Each row is a point on a landscape with many peaks, with its height.
A climber steps from a point to the highest of its 6 nearest points, and stops where none of them is higher. Distance is the straight distance between rows; heights are no part of it.
q_105 height 3.42: [182 156 141 205  84  85 141 106  92 183]
q_114 height 5.65: [143 110 157 148 177 117 127 111 112 157]
q_785 height 5.08: [154 120 193 127 162 113 106 108 143 144]
q_319 height 4.67: [120 109 150 125 162 136 116 123 129 132]
q_152 height 5.13: [122 128 198 122 128 127  83 123 175 115]
q_71 height 3.02: [127 140 182 132  94 105  95 129 176  94]
q_627 height 5.44: [171 138 157 179 131  81 136 107 116 169]
q_710 height 5.05: [102 114 154 106 153 173 108 127 138 123]
q_9 height 5.23: [127 112 199 108 168 158  84 117 150 143]
q_40 height 4.78: [ 87 142 155  85 133 217  97 154 145 129]
q_958 height 5.18: [160 129  88 193 107  77 149 128 111 162]
q_805 height 2.57: [151 136 117 176 110  76 146 124 121 135]
q_672 height 4.18: [146 160 149 141  44  87 131 133 129  82]
q_179 height 3.66: [104 192 120  88 150 218 137 102 125 139]
q_818 height 4.56: [105 132  68  84 129 172 148 139 111 112]
q_183 height 5.17: [109 114 172 119 145 138  92 127 157 118]
q_759 height 4.15: [118 121 138 130 110 107 108 137 164  95]
q_78 height 5.39: [103 159 108  96 153 203 147 111 106 135]
q_989 height 5.15: [123 116 211 108 147 155  67 134 177 133]
q_354 height 4.91: [149 124 153 160 153  95 134 112 123 150]
q_758 height 4.27: [134 126 101 141  91  75 133 142 144  97]
q_817 height 5.40: [179 120 179 149 170 101 116 102 120 172]
q_810 height 4.95: [ 92 126 103  88 132 190 122 142 130 109]
q_130 height 4.13: [122  98  40 103 113 102 150 158 120 117]
q_841 height 4.50: [125 119  89 124  89  85 131 149 155  93]
q_441 height 4.35: [148 133  87 138  71  65 145 141 139  95]
q_463 height 4.90: [ 90 107  90  85 115 163 120 157 152 100]
q_926 height 0.38: [129 107 108 152 162 120 144 125 104 149]
q_22 height 3.62: [115 107 103 128 128 111 135 140 139 105]
q_250 height 5.01: [ 94 112 133  99 132 168 108 143 144 110]
q_211 height 5.16: [144 122 190 131 152 114  99 108 150 131]
q_733 height 4.42: [163 151 116 183  77  74 154 127 108 135]
q_108 height 4.20: [165 134 185 155 140  89 117 104 128 148]
q_832 height 0.30: [134 109  84 159 152 115 159 133  95 155]
q_512 height 3.69: [159 156 148 163  68  79 142 124 110 111]
q_892 height 1.24: [120 109 110 135 151 116 138 132 118 126]
q_642 height 4.28: [155 144 109 164  67  69 148 134 124 110]
q_313 height 4.17: [106 132 152  99 168 188 118 115 115 139]
q_488 height 2.26: [161 144 144 179 107  79 142 116 112 145]
q_501 height 4.89: [118 120 163 127 127 118 103 126 166 107]
q_620 height 2.27: [155 126 118 190 130  85 145 122 110 168]
q_485 height 0.01: [118 132  88 121 167 169 165 118  76 155]
q_461 height 3.50: [129 152 144 100 187 199 142  95  84 164]
q_854 height 3.00: [152 148 171 155 111  86 121 114 136 117]
q_409 height 3.68: [ 94 115  62  66  99 162 128 166 140 102]
q_241 height 3.49: [121 121 137 119 178 164 139 110  95 152]
q_270 height 4.22: [149 156 123 140  36  72 143 142 121  84]
q_212 height 2.90: [138  98  55 168 135 104 164 134 100 162]
q_166 height 2.51: [132 101  68 153 135 100 157 140 106 142]
q_356 height 2.96: [137 116  93 148 110  81 146 141 131 111]
q_936 height 4.40: [138 136 177 139 115  95 103 120 160 107]
q_12 height 1.58: [146 132 143 165 127  84 135 121 128 133]
q_301 height 4.72: [ 98 146  80  87 138 194 147 127 113 119]
q_917 height 5.12: [114 111 175 107 163 158  99 118 138 137]
q_213 height 1.95: [160 144 161 168 117  79 136 113 120 140]
q_504 height 3.71: [112 108 130 127 154 135 128 127 126 123]
q_31 height 4.70: [113 106  80 102 110 116 131 156 146  95]
q_68 height 5.83: [138 137 153 143  93  90 121 130 152  96]
q_859 height 4.31: [ 97 185 123  84 133 228 121 131 137 130]
q_442 height 2.04: [119 107  80 125 147 129 152 136 101 131]
q_437 height 4.41: [101 172 140  87 149 224 123 116 128 136]
q_25 height 5.10: [ 97 118 175 107 135 171  83 146 166 121]
q_472 height 3.47: [136  93  23 143 120 105 170 150  92 163]
q_343 height 3.63: [104 110  55  80 112 142 141 153 121 107]
q_519 height 4.29: [175 156 126 207  54  89 152 117  82 169]
q_580 height 3.08: [130 122 124 146 111  86 130 131 147 101]
q_345 height 4.04: [146 159 165 144  68  85 125 123 140  92]
q_754 height 4.98: [ 85 115 142  97 124 185  96 157 161 110]
q_430 height 5.20: [124 118 194 114 151 136  81 121 161 127]
q_575 height 5.14: [108  96  36  68  94 105 143 164 131 105]
q_284 height 4.79: [101 117 121 104 152 169 127 130 121 121]
q_872 height 4.49: [118 102  64  96  92  88 135 158 149  95]
q_230 height 4.39: [127 119 169 104 184 173 116 112 111 153]
q_111 height 3.79: [123  99  47 125 130 111 158 146 105 133]
q_927 height 3.83: [134 122 153 145 145 105 122 115 138 130]
q_428 height 4.83: [ 94 142 136  88 140 207 114 131 134 127]
q_623 height 4.51: [116 173 106  99 164 199 157  98  95 144]
q_910 height 4.25: [109 161 131  93 166 209 138 107 106 142]
q_971 height 4.86: [166 114 199 119 183 131 101 105 133 160]

For each start below, name the point where the climber stops.
q_642 -> q_958
q_512 -> q_958
q_111 -> q_575
q_22 -> q_9
q_12 -> q_114
q_472 -> q_575
q_785 -> q_114

Call two points neighbours if one is among the 6 nearest of the other. Go from one point of each pair to the other, from neighbour to neighbour, staying as high as possible. Name the lowest point that can't be avoided.
q_958, q_575 -> q_642
q_114, q_575 -> q_31
q_78, q_9 -> q_428
q_9, q_68 -> q_936
q_114, q_9 -> q_785
q_114, q_627 -> q_817
